Points, in no order, along strands that fork, close into loops and pass close to each other.
In the rows, 128 means zero.
Two points are linked if the straight distance between their rows is under 120. Some points are linked to none.
loda: [119 167  98  71 118 109 152 139 147 103 139  82 119  78  93 121 141 147
 152  76 148]
pavuk: [144 130 143 108  94 123 154 146 112 106 154  84 124 131 171 150 119  99
 110  50 122]
Kidob: [108 106 140  98 125 130 129 117 155  76 127  78 106 136 166  98 166  95
  92 114 133]
Gen: [127  81 134 149 146 130 107 107 105 117  85 120 106 143 195 135 178 123
  56  91  86]
vub: [138 186 107 134 138 170 140 157 115 135 109 144 135 127 104 156 108 127
 102 121 179]
momes: [ 53 128  84  94 154 115 118 155 134 159  81 129 114 166 163  82 114 127
  93 156 114]
pigod: [ 91 185  96  62 129  72 123 108 119 137 127  94 111  72  90 133 137 129
 151 128 152]
fiv: [156 128 169 148 144 106 133 171  95 118  45 148 162 152 155 135 166 179
  85 138 141]
Veka: [ 89  97 120 123 117 166 126 108 134 157 169 175 124  84 136 163  57 110
 112 166 143]
Dufi: [101 122 101 122 143  85 132 172 109 148  97 174 182 179 164 137  97 145
 123 125 115]
nule: [161 122 195 116 105  93  90 105 116  97 180 121  72 125 133 132 125 135
 158 146 153]
Gutek: [127 192  97 126 155 100 100 140  96 116 208  92 121 110 131 140 137  90
 171  96 138]
lipe: [130 144 176 124 137  72  94 127 138 109 162 118  69  83 112 138 146 129
 194 137 176]
koveg: [152  80 177 164 142 163 118 104 121 119  83 135 118 123 163 107 156 131
  67 147 106]
Segor: [117 103 122 112 101  84  82 152 163 153 135 119  79 138  74 174 125 115
 207 129 155]
Roke: [139 173 120 164 138 126 131 101  76 129 150  88 172 100 147 177 189  77
 121  87 144]
tuze: [124  92 114 103 123 140  99  96 140  85 163 179 145  79  95 138 105 141
 184 175 156]
dobat: [134 124 133 131 103  99 150 138 158 119 114 152 185 195  86 107 141 139
 166 100  74]
nad: [103  92 137 146  94 137 158 123 150 179 109 168 179 124 123 160 121 120
  99 181 119]
fosok: [143 199 158 118 120 148 161 159 106 134  95 156 130 111 134 151  71 148
 112 101 156]
sodi: [169 151 127  95 140  95 147  96  84 135 112  91  72 131 164 118 107 157
 108  79  97]
tabek: [ 93 169 111 112 146 143 159  80 123 151 110 122  87  82 186  96 173  97
  99 132 169]
non: [162 144 142  87 107 136 150 106 145 119 140 102  68 121  82  91 117 188
 187 131 127]
Zomin: [ 86 179  94 163 176 150 142 178 152 165 106 119 130 114 118  99 172 115
 126 123 120]
vuder: [106  69 166 132  66 151 132 123 195 128 119 170 148 134  71 162 125 129
 164 127 141]
Kituz: [159  69 132 117 116 168 152 120 114  99 131 118 204  93 125 150 156 146
 117 176 155]
Lafis: [ 96 159 140 125 180 122  80 123  91 106  87 166 126 138 164  90 122 122
  90 179 145]
lefom: [200  53 128 127 115 140 167 135 141 103 134  98 134 135 151 135 129 155
  96 108 126]
suta: [109 199  96  88 149  89 105  89  90 142 154  80 104 105 107 139 164  80
 134  93 126]
Kiv: [153 134  71 169 139 128  93 104 110 132  95 143 159 178  73 118 146 121
 100 151 105]
lop: [160 145  89 134 120 116  97  87 100  97 134 131 175 128  54 157 156 117
 116 146 139]
tuf: [168 153 155 145 147 137 137 110 136 152 127  83  48 154 147 121 161 109
 103 125 154]
kiz: [163  93 105 116 133 170 109  86 132  95 183 160  99 114  81 106  97 159
 186 152 122]
Radap: [124  91 131 118  87 111 138 116 185 130 119 167 161 195  57 158 123 130
 147 132 119]
davof: [137 146 153 128 129  91 129 128 130 126 142 112  89  35 132 147 156 145
 171 154 191]
luno: [150 109 119 133 161 164 122 129 121 105 166 133  87 154 146 126  85 131
 117 153 155]
buton: [148  94 149 138 163 158 102 109 117  68 187 144 131 112 186  88 117 109
 134 109  83]
galir: [144 131 119 172 105 115 128 167 150 158 186 136 127 127  83 145 125 131
 200 101  93]
vek: [109 148 155 122 105 127 109 111 129 141 125 104  84 119 104 119 108 115
 132 100  97]
vit: [125  65 159 116 116 167 133 118 144 101 156 166 210  82 121 140 116 155
 168 186 136]
Fim: [120 128 142 152 160 159 128 150 109  80 148 142 179  92 182  96 141 107
 125  94  82]
Rukot: [139 166 122 162 146 105 143 156 134 211 133 120  91  89 121 119 136 138
 141 174 155]
Pep: [156 152  77 111 156 143 151  96  76 135 114 138  97 138 205 147 149 130
  60 108 159]
zun: [125 114 124 177 117 122 133 174 155 175 185 163 145 168 112 161 106 120
 187 129 136]
buvu: [111  63 133  91 134 154 102 121 136  49 156 108 146 138 179  81 120  97
 104 116 103]
mepim: [128  73 124  76  98 153 147 104 177 110 103 123 144 115 119  84 102 153
 114 117  98]
fot: [123 115 165 124  85  88 164 124 107 136 144  74 140  73 164 149 120 122
 108  95 117]
Gokas: [165  90 185 106  90 128 100  81 122  98 140 133 113 122 100 144 109 134
 121 166 155]
ribu: [109 165 107 174 157 158 160 154 147 197 117 140 103  88 133  98 130 125
 111 143 126]
Kupim: [ 60 141  93 156 158 147 140 164 156 109 120 126 166  90 129  90 169 106
 133 135 125]
koz: [132 118 158 163 124  94 121 155 136 154 149 173 131 192 147 115 106 120
 180 141 103]
vok: [ 83  86 101 112 133 112 115 150 151 121  91 133 113 162 162  69 116 126
 111 146  75]
giso: [148 153 130 129 124 132  91 137  88  90 147  99 125 173 146 140  99  86
 117  51  89]
tesok: [198 155 172 178 138 136 138 128 120 127 140 115 105 137 122 126 176 125
 127 139 162]
nunuz: [122 112 161 139 107  87 140 128 122 167 110 105 114  98 141 111 121 127
 106 138 102]
Zaz: [111 158 116  95 137 138  87 140 152 115 109 136 136 187  66 127 136 119
 138 150 168]
vizim: [115 182 156  89 131 155 162 149 119  81 116 138 142  78 157 121  91 144
 112  78 142]
Seper: [141 109 145  72 116 154 157 124 149  93 161  92  62 104 177 102  91 145
 126 107 154]
Darom: [111 163 128 106 158 101  97 138 102 140  90 165 121 235 122 112 118 168
 154  93  80]
musus: [134 205 113 114 143 146 129 136 145 121  93 115 131 132  72 133 152 126
 108 134 182]
nezek: [ 88 111  97  99 112 114 142 100 152 122 113  64 128 110 138 133 172  88
  72 134 154]
kun: [179 146 117 165 108 115 120 128 103 132 121 138 193 139  77 173 147 144
 126 163 169]
nomi: [102 101 119 147 152 165 151 138 123 102 130 106 202  73 174 102 172 106
 113 137 108]
Maru: [113 121 127 132 118  88 115 166  86 120 118 134 186 151 141 138 109 118
 124 163 138]
Niza: [111  97 167 148 104  96 117 113 144 126 149 178 168 185 121 107 110 112
 191 139  59]
Femu: [113 107 138 174 121  94 117 136 131 159 144  98 114  38 127 189 162 110
 185 134 166]
ged: [121 133 162 132  99 137  80 118 110 107 148 137 125 145 114 139  83  97
 125  94  83]
sigu: [182  95 183 110 112 138 142  85 127 131 107 163 119 128 125 113  81 174
 127 149 108]
devet: [130 178 158 139 164 106 122 147 137 182 131  77  53 143 158  93 177 124
 134 112 131]
vepi: [129 148  63  94 160 109 146  87 100 152 135 104 101 130 195 116 160 101
  92 143 172]
Mefor: [178 144 142 149 118 138 134 163 118 102 103 174 163 181 113 154 108 153
 128  56 104]
Pum: [148 147 152 155 113 115 156 127 120 126  95 181 179 169 121 122 121 152
 148  82  68]
Piz: [137 103 124 157 119 155 112 145  97 122 137 126 193 137 115 177 142 122
 115 189 168]
lik: [133 152 109 103 127  90  96  73  66  86 133 106 174 114 101 155 137 101
 107 131 137]
gugon: [165 146  90 106 175 136 179 108  91 151 135  89  59 136 165 100 115 194
 144  95 110]
ger: [ 95 106  66 143 130 156 135 138 128 163 185 139 121  65 138 171  89 112
 138 161 167]
biged: [ 61 147  95  92 169 113  82 165 133 142 123 114 104 170 139  93 108 100
 129 177 142]
Mumeg: [116 130 122 123 110  97 134 171 161 204 149 105  80 112  93 143 103 135
 164 131 154]
dipi: [ 94 143 145 165 145 180 117 172 173 136 132 171  93 175 131  85 119 115
 142 133 109]
leg: [144 150  80  88 135 155 163 125 134 142  61 122 109 169  89 112 123 189
 113 100 118]
kot: [ 65  81 128 127  88 144 135 112 164 131  97  79 160  79 117 131 147  92
  79 122  98]
numet: [145 115 165 111 109 129 156 130 142 120 137 179 185 115 120 125  83 159
 153 146 124]
babi: [ 99 147 117  95 131 127 141 164 127 123 173 152 114 133 135 109  66 155
 184 131 135]
Vuzo: [125 124  98  85 108 139 149 119 133 129  81 126 127 144 104 117 103 158
  88 137 126]
miti: [151  34 128 134  82 121 149 138 135 110 141  82 180 133 141 130 123 118
 100 131  94]
nunan: [150  95  94 141 116 152 113  47 116  95 160 100 127 160 133 131 176  95
 101 106  98]
Vamev: [ 93 165 129 125 179 146 138 107 122 113  94 138 107  98 168  93 144 113
  76 145 150]
gaki: [119 161 130 121 126 132 116  79  71  77 130 115 177 115 165 143 178  78
  95 105 132]
tamir: [103 187 144 107 146 112 143 169 125 169 138 174 105 181 146 146  48 140
 165 129 143]
vebas: [181 134 154 155 136 104 154 181 121 115 149 104 127 121 148 121 129 144
 149 137 161]
vudu: [146  87 139 120 110 152  97  47 137  83 161 112 111 118  94 139 147 110
 114 125 122]
tor: [143  62 178 147  98 150 129 144 152 139 171 102 100  92 151 144 130 121
 125 144 152]
Zopo: [ 92 101 104 149 123 159  94 126 131 153 172 193 144 155 131 161  67  87
 128 154 130]
Veb: [104 188 120 102 163  85 150 162 123 165  99 195 154 195 167 155  81 147
 141 131 127]
nafun: [177 166 103 108 158 113 176 122 115 132 158  97  92 117 116  86 114 185
 169 130 115]
nivon: [ 85  95  86 110 113 141 108 136 183 119 150  95  55  77 107 165 131 112
 166 107 175]
Nako: [148 155 138 144 157 108  75 146 103 164  84 145  82 214 122 106 154 161
 138 107  72]
Gazin: [174  96  94 106 101 124 143  79 133 114 165 133 108  98  69 121 105 182
 178 135 109]
duzu: [ 96 119 108 145 109  86 155 100 140 165 138 173 176  98  86 115 122 144
 196 134  71]
Nibib: [ 88  68  92  82  99 116 132 143 176  87 117 107 136 145  97  74 127 133
 132 124  94]
mosil: [ 84 145 151 163 110 165 155 131 148 188  89 159 133  76 121 142 123 127
 103 167 137]
kivob: [121 102 126 127 116 123 141 107 137 161  42 155 164 149 126 124 131 140
  77 174 129]
zoze: [132 148 168 167 178 125 104 141  81 122  67 171 148 142 169 129 156 137
  91 173 143]
bug: [ 94 120  98 147 116 114 117 135 130 181 141 119 122  52 123 199 123 114
 135 150 169]
Zitab: [155 140 153 131 146 119 115 179 111  93  75 168 134 171 138 136 148 177
  94  91 124]
bemap: [128 122 154 172 155 186 124 122 157 126  65 138  95 140 125  93 160 128
  80 134  95]
Lalak: [170 114  92 138 156 127 114  86 102 117 111  99  95 184 160 109 181 116
  84 107  90]
raf: [ 74 121 104  89 119 105  68 151 151 119 123 132 137 173 105 147 115 102
 129 178 180]
dal: [126 135 157 169 157 186  91 142 152 126 102 142  61 183 133  89 129 122
 104 141 117]
desa: [122 103 140 163  93 103 137 116 146 159 159 147 144  72  87 145 127 136
 198 116  89]
ros: [ 84 144 183 147 133 152 118 195 163 136 109 165 124 161 161 118  98 115
 128 127 144]
Vokiz: [104 102  90 149  94 127 133  96 133 143 126  86 156  97  84 134 142  94
 101  93  70]
dilom: [141 184 140 155 123 128 130  89  90 157 130  92 131  96 121 185 139  85
  91  93 134]
rareg: [186 167 167 176 122 122 104 140 117 151 114 139 145 166  89 150 153 134
 126 168 170]
Kose: [161 143  93 161 152 127  99 141 118 181 108 131 113 196 111 119 122 124
 128 134  97]
mudi: [123  96  99 117 135 168 179 125 137 100 151 118 198  47 134 144 151 139
 122 128 148]
Kofa: [147 135 127  97 100 132 147 131 136  74 187  81 116 104 129 132 137 119
 154  59 119]
Gami: [183  97 137 125 115  98 181 175 134 100 130  97 157 118 148 115 107 177
 134  93 130]

How many points has the smallest loop of links through each point below? Write 0 if it is on no loop.
tabek: 0
vek: 6
tuze: 0

A piece is two or more points that can be reached from each other along the links. Count, over all rows, the pieces, the separate loops (a circle has one, a figure eight two, a Y none), the forks (points with three links) and the tips (points with one).
pieces: 3
loops: 1
forks: 12
tips: 16
